Points, in no order, along strands that fork, close into loops and pass close to each other.
Two points are linked if the straight distance between their rows is under 62.6.
Q_279: -41	2	3	-2	38	0	13	-9	14	18	-9	44	16	4	9	-4	-9	14	-12	-19	16
Q_9: -14	3	-16	21	7	26	11	-14	-7	7	-11	-16	12	-9	-6	0	6	10	14	0	24
Q_985: 3	-2	12	15	-25	15	-8	-29	-7	-15	8	-8	4	-6	9	1	-17	19	7	4	12
Q_655: -48	-7	-7	0	34	5	17	33	15	11	-40	35	10	-15	-9	0	6	3	-27	-5	3
Q_82: -3	-9	21	20	4	-2	-6	-10	3	32	26	56	-1	18	19	-4	-19	-6	-7	13	12
Q_866: 0	-13	20	6	-66	15	-19	-27	-7	-36	21	-8	-19	1	1	11	-18	-3	2	16	-16
Q_717: -21	-25	-6	1	19	8	-11	30	0	25	-33	49	21	1	8	8	34	13	-36	-1	1
Q_499: -21	-27	9	3	18	7	2	11	-8	46	-12	46	21	9	10	7	23	-1	-21	0	1
Q_146: -8	-19	-12	-13	-3	-3	-19	46	4	30	-31	37	19	14	-6	20	22	20	-41	9	1
Q_161: 1	31	-16	9	54	-8	28	-4	2	19	-18	21	-15	-12	2	-24	40	-17	14	-23	-14
Q_304: 2	3	13	38	14	25	16	-12	23	0	10	39	-19	0	14	-18	-33	-29	4	8	-6
Q_170: -12	5	3	-4	20	12	11	24	-8	16	-40	-1	2	-9	5	-8	-1	27	-30	-26	9
Q_453: 18	21	-2	39	16	15	27	-16	26	-7	3	25	-20	-18	-5	-31	-16	-34	25	12	-7
Q_444: 9	7	-14	5	25	17	19	11	-6	5	-52	-17	8	-16	-9	-3	38	-4	-2	-17	-10
Q_941: 17	-33	9	-24	-7	-29	-18	-6	-12	15	8	-2	11	25	0	34	3	-11	-2	5	38
Q_69: 20	-8	2	21	-16	28	-12	14	3	-23	26	-10	-2	-1	9	6	-51	-20	2	19	-18
Q_524: -14	-11	-10	10	23	7	-7	11	8	30	12	8	7	-14	23	11	9	25	-15	-7	-4
Q_915: -15	-15	13	12	21	3	-6	-11	1	40	18	54	16	15	10	3	12	-1	-7	16	-1
Q_864: -14	3	-4	-13	6	5	11	7	-6	-8	-28	-31	6	-23	4	-7	8	27	-13	-27	1
Q_116: 10	4	-17	1	7	16	15	-27	7	-24	11	-45	-12	1	-4	-10	20	-22	22	-6	-12
Q_49: -20	9	-2	23	43	29	23	-5	5	5	17	21	-15	-10	1	-38	1	-22	25	7	-1
Q_597: -10	-27	10	-28	-17	-17	-24	-2	-19	-6	-11	-17	18	10	-19	37	16	25	-8	12	16
Q_63: -19	9	-6	-22	-13	4	20	-17	-6	-22	12	-52	-4	-18	-2	-9	-6	11	17	-19	-16
Q_637: 17	-2	27	-25	-64	-21	-36	-8	-8	-35	33	13	-4	18	-2	23	-36	-4	5	17	-4
Q_412: 11	-16	10	-8	2	-18	-16	2	7	30	34	30	5	2	-11	25	-12	20	0	13	27
Q_465: -7	4	11	23	28	8	23	-25	16	4	-2	26	-11	-3	31	-16	-17	-21	8	-16	8
Q_45: 15	34	4	2	8	-4	22	-20	-8	-13	-7	-34	-9	-17	-22	-45	10	11	22	-6	-6
Q_754: 11	-6	26	-33	-51	-21	-24	-15	-35	10	19	-6	-5	15	-7	20	0	21	4	5	11
Q_669: -6	20	-23	-31	-9	-1	17	15	-4	-21	-51	-42	0	-22	-14	9	27	6	-12	-30	-34
Q_249: -17	-16	-14	12	19	4	-8	21	9	21	-21	5	16	-10	10	14	33	22	-29	-8	-9
Q_8: 17	-21	6	1	-4	11	-25	5	-8	-13	37	0	-10	12	20	21	-38	-10	3	14	10
Q_704: -5	-22	28	-22	-67	0	-17	-28	-18	-11	29	-9	-7	13	-3	13	6	18	-1	10	-8
Q_562: -27	23	-14	-17	-9	-15	14	-16	-17	-18	-7	-58	-13	-18	-19	-6	25	1	25	-13	-27
Q_796: 2	21	14	13	15	8	16	-14	-13	2	-10	-22	6	-10	2	-34	4	21	14	1	-11
Q_980: 25	8	16	23	-42	13	-39	-4	-3	-31	25	11	1	23	7	9	-28	3	-4	24	-19
Q_826: 10	-11	15	39	-6	18	-13	23	7	-24	16	16	0	9	10	-12	-53	-27	1	27	-16
Q_559: -17	-16	4	-17	-35	-1	-11	5	-11	6	-30	-19	11	-7	0	33	26	33	-35	-10	-23
Q_873: -23	28	-26	-10	29	1	23	34	18	3	-57	-1	9	-10	-22	-27	14	-1	-17	-17	-6
Q_887: -32	-4	-20	-6	4	17	-9	3	-7	-1	-26	-33	8	12	-22	24	8	24	-18	-6	17
Q_255: -7	-10	12	-3	-30	18	16	-47	-1	-25	8	-49	-23	-2	-14	12	2	-7	11	6	-24
Q_188: 37	40	-27	1	-11	-40	15	-11	-9	-3	22	-17	-20	-25	-16	-28	11	-23	35	-8	-10
Q_430: 17	-7	6	4	-24	-10	-33	11	-4	-2	43	20	6	12	28	6	-35	-2	11	14	14
Q_266: -3	-16	-14	-3	13	-7	-19	9	2	28	18	29	15	-6	2	34	8	26	-8	-1	18
Q_731: -5	-8	7	-10	-24	7	-6	-16	-16	-2	15	-23	-6	-8	15	12	-3	27	-4	-15	0
Q_258: 6	1	-14	3	15	20	14	-17	17	-12	19	-25	6	15	14	-17	-6	-15	14	-4	2
Q_112: -4	-15	3	-23	14	-37	-21	16	-1	18	-32	24	32	23	7	27	14	10	-22	-8	18
Q_50: 29	38	-9	32	-3	3	19	-15	13	-21	8	-3	-14	-27	-12	-23	-13	-15	38	12	-18
Q_136: 2	-11	25	15	6	3	-10	-5	11	2	31	73	6	15	21	0	-38	-27	1	20	-4
Q_487: 16	3	-15	8	19	17	23	-12	-6	4	-16	-38	0	-4	-4	-11	33	-17	9	-6	-10
Q_504: 0	3	-21	1	16	21	4	39	-2	-12	-60	-21	6	-14	-7	-5	30	2	-22	-3	-22
Q_276: 10	-13	9	22	-8	13	-18	23	14	2	34	29	-2	31	2	-9	-46	-25	-9	32	-5
Q_14: -3	-14	-6	-17	-21	1	-23	39	-4	11	-39	6	16	2	-2	25	19	33	-44	1	-4
Q_274: -15	-8	-12	-6	1	13	-3	-13	-12	13	-7	-15	20	15	-11	15	-1	14	-3	-3	25
Q_191: -23	-8	1	-14	-25	10	0	-19	-19	-7	-32	-33	-3	1	-11	28	34	22	-16	-14	-18
Q_264: 22	2	22	-15	12	-31	-17	7	4	18	35	65	-9	39	-1	3	-25	-29	24	21	19
Q_56: 13	-7	13	-30	-28	-12	-18	0	-23	19	14	-7	3	5	5	26	-4	36	-13	-12	13
Q_666: -4	1	-10	24	5	14	-10	-12	15	10	30	-9	-1	0	20	-1	8	22	-6	-2	-2
Q_75: -59	4	3	2	49	10	25	4	5	11	-23	45	13	-18	-2	-17	15	-3	-5	-13	2
Q_141: -11	10	-14	-16	12	-11	26	2	3	-19	-9	-45	-2	-32	1	-28	10	13	8	-26	6
Q_471: 17	3	-1	15	-5	8	20	-10	10	-11	15	-28	-20	-36	20	-30	13	1	14	-10	-5
Q_481: -8	7	-34	-18	-15	16	3	32	4	-21	-58	-28	3	-11	-4	19	25	-1	-27	-14	-25
Q_62: 34	15	30	-20	2	-44	-19	20	1	24	31	44	-14	21	-3	-5	-3	-18	38	19	27
Q_315: 14	-16	20	-6	-15	4	2	-43	10	-19	19	-34	-6	12	6	25	-7	3	-3	10	-24
Q_501: 15	-2	24	5	0	-15	-24	10	14	6	35	81	-14	28	11	12	-33	-37	7	20	6
Q_969: 12	-17	13	-13	-25	-15	-16	-33	1	-10	29	-15	10	18	5	38	-21	4	3	13	-13
Q_595: -11	24	-31	-10	9	-21	30	21	2	4	-36	-48	-5	-13	-35	-14	25	-7	0	-15	-6
Q_239: 19	-8	15	-35	10	-52	-21	25	2	27	-22	37	15	13	-10	28	21	12	-10	-8	25
Q_610: -1	3	5	6	-43	17	-10	-29	-7	-29	17	-22	-8	10	8	8	-32	-3	8	2	-1
Q_723: -9	15	4	11	40	10	16	12	-3	11	-23	-2	0	-16	3	-35	14	26	-6	-13	-2
Q_906: -14	12	0	-3	-34	12	9	-20	-3	-32	22	-44	-12	-6	5	-15	-32	-1	17	-5	-9
Q_772: 8	-5	7	28	4	10	-5	-16	20	16	26	19	10	7	18	2	-22	5	-2	11	0
Q_229: -23	6	0	7	28	5	19	-19	14	5	-14	14	4	0	16	-20	-15	4	-7	-25	30
Q_415: -24	-2	-11	23	36	27	13	-5	0	14	3	15	11	-14	-2	-8	10	6	15	5	7
Q_838: -28	3	-20	-5	24	14	17	45	27	7	-61	22	12	-4	-15	-11	5	1	-36	7	-13
Q_605: 10	16	-15	9	44	-10	26	19	0	7	-45	8	-9	-28	-13	-16	46	-14	3	-8	-11
Q_484: -20	34	-37	-7	22	-16	16	40	4	-8	-58	-29	0	-15	-25	-12	14	-5	-6	-18	-8
Q_244: 35	-1	11	-18	-51	-19	-39	5	-6	-23	41	20	12	22	6	2	-25	2	15	18	4
Q_810: 27	-1	16	-1	-56	2	-42	0	3	-52	16	15	-1	18	-3	27	-43	-9	-7	10	-21
Q_355: -15	-29	15	-21	29	-16	-4	6	-11	32	0	29	3	34	-2	8	-9	-10	-10	0	38
Q_76: -28	-16	-9	-17	2	-7	-19	15	-11	-9	-34	-24	21	2	-24	44	7	25	-28	10	7
Q_957: 21	21	-9	29	-15	26	8	-11	22	-26	17	-3	7	-13	1	-17	-18	-16	20	19	-27
Q_90: 0	-19	-1	-27	1	-31	-18	-1	-12	10	-16	-6	29	24	-4	41	15	9	-10	-3	23
Q_142: -6	33	-27	-12	2	-34	26	-4	-11	-2	-3	-56	-8	-16	-31	-14	17	-11	24	-9	-4
Q_676: 20	11	-9	39	-31	26	1	16	35	-38	7	-6	7	-12	-5	-22	-34	-36	7	13	-32
Q_411: 3	14	-3	6	-19	-17	24	-13	11	-8	15	-48	-22	-38	-2	-22	31	4	15	-7	-12
Q_155: 33	11	4	16	-15	16	11	-9	6	-32	18	-38	-34	-19	13	-26	-2	-22	11	2	-28
Q_464: -27	-17	9	-20	-34	10	10	-39	-13	-12	-2	-45	-13	14	-8	9	17	7	-6	-6	-17
Q_119: 28	-4	9	-7	-16	-34	-32	9	-8	20	38	23	-1	27	27	14	-11	-11	8	11	18
Q_402: -9	-18	-5	-5	25	16	2	4	-12	21	-15	11	13	14	-5	11	-7	8	-9	-8	36
Q_36: 29	-11	19	-13	-32	-41	-29	6	-13	26	33	15	-1	7	10	21	13	3	12	18	20
Q_705: 36	31	-21	-2	14	-28	24	1	-21	6	4	-3	-12	-31	-20	-38	19	-12	31	-11	-1
Q_407: 17	-20	11	-33	14	-32	-15	16	-15	38	21	22	2	31	-3	16	0	-16	6	10	39
Q_883: 27	2	8	40	-5	18	5	-2	23	-33	6	-16	-37	-4	15	-23	-23	-33	-3	9	-11
Q_494: -22	-15	20	-19	37	-18	-15	-1	-12	26	27	52	-8	27	11	10	-17	-6	-5	-2	34
Q_3: 2	13	-22	6	33	13	30	0	14	-5	11	-8	-6	-6	-4	-39	9	-15	21	-9	6
Q_358: 13	31	-13	8	25	-7	25	3	-29	-1	-17	-14	-13	-29	-25	-37	21	0	31	-10	10
Q_182: 14	-12	-6	26	3	25	4	-9	32	-23	24	-21	-18	13	11	-12	-15	-19	-4	12	-4

How many points has the smallest loop of links through each point below? Write - if it is on no loop.
Q_499: 8
Q_610: 7
Q_941: 9
Q_796: -

A fork is a point with three links, a tip a point with one. Leave the first point through the second and follow the links. Name the first fork or tip that comes.
Q_676 / Q_957: Q_63
Q_595 / Q_484: Q_676
Q_864 / Q_170: Q_188
Q_969 / Q_315: Q_717

A tip is a point with one link. Name the tips that can be reached along the links from each point below, in the order of the rows.
Q_264: Q_412, Q_62, Q_969
Q_141: Q_188, Q_676
Q_182: Q_161, Q_669, Q_239, Q_411, Q_494
Q_637: Q_980, Q_276, Q_36
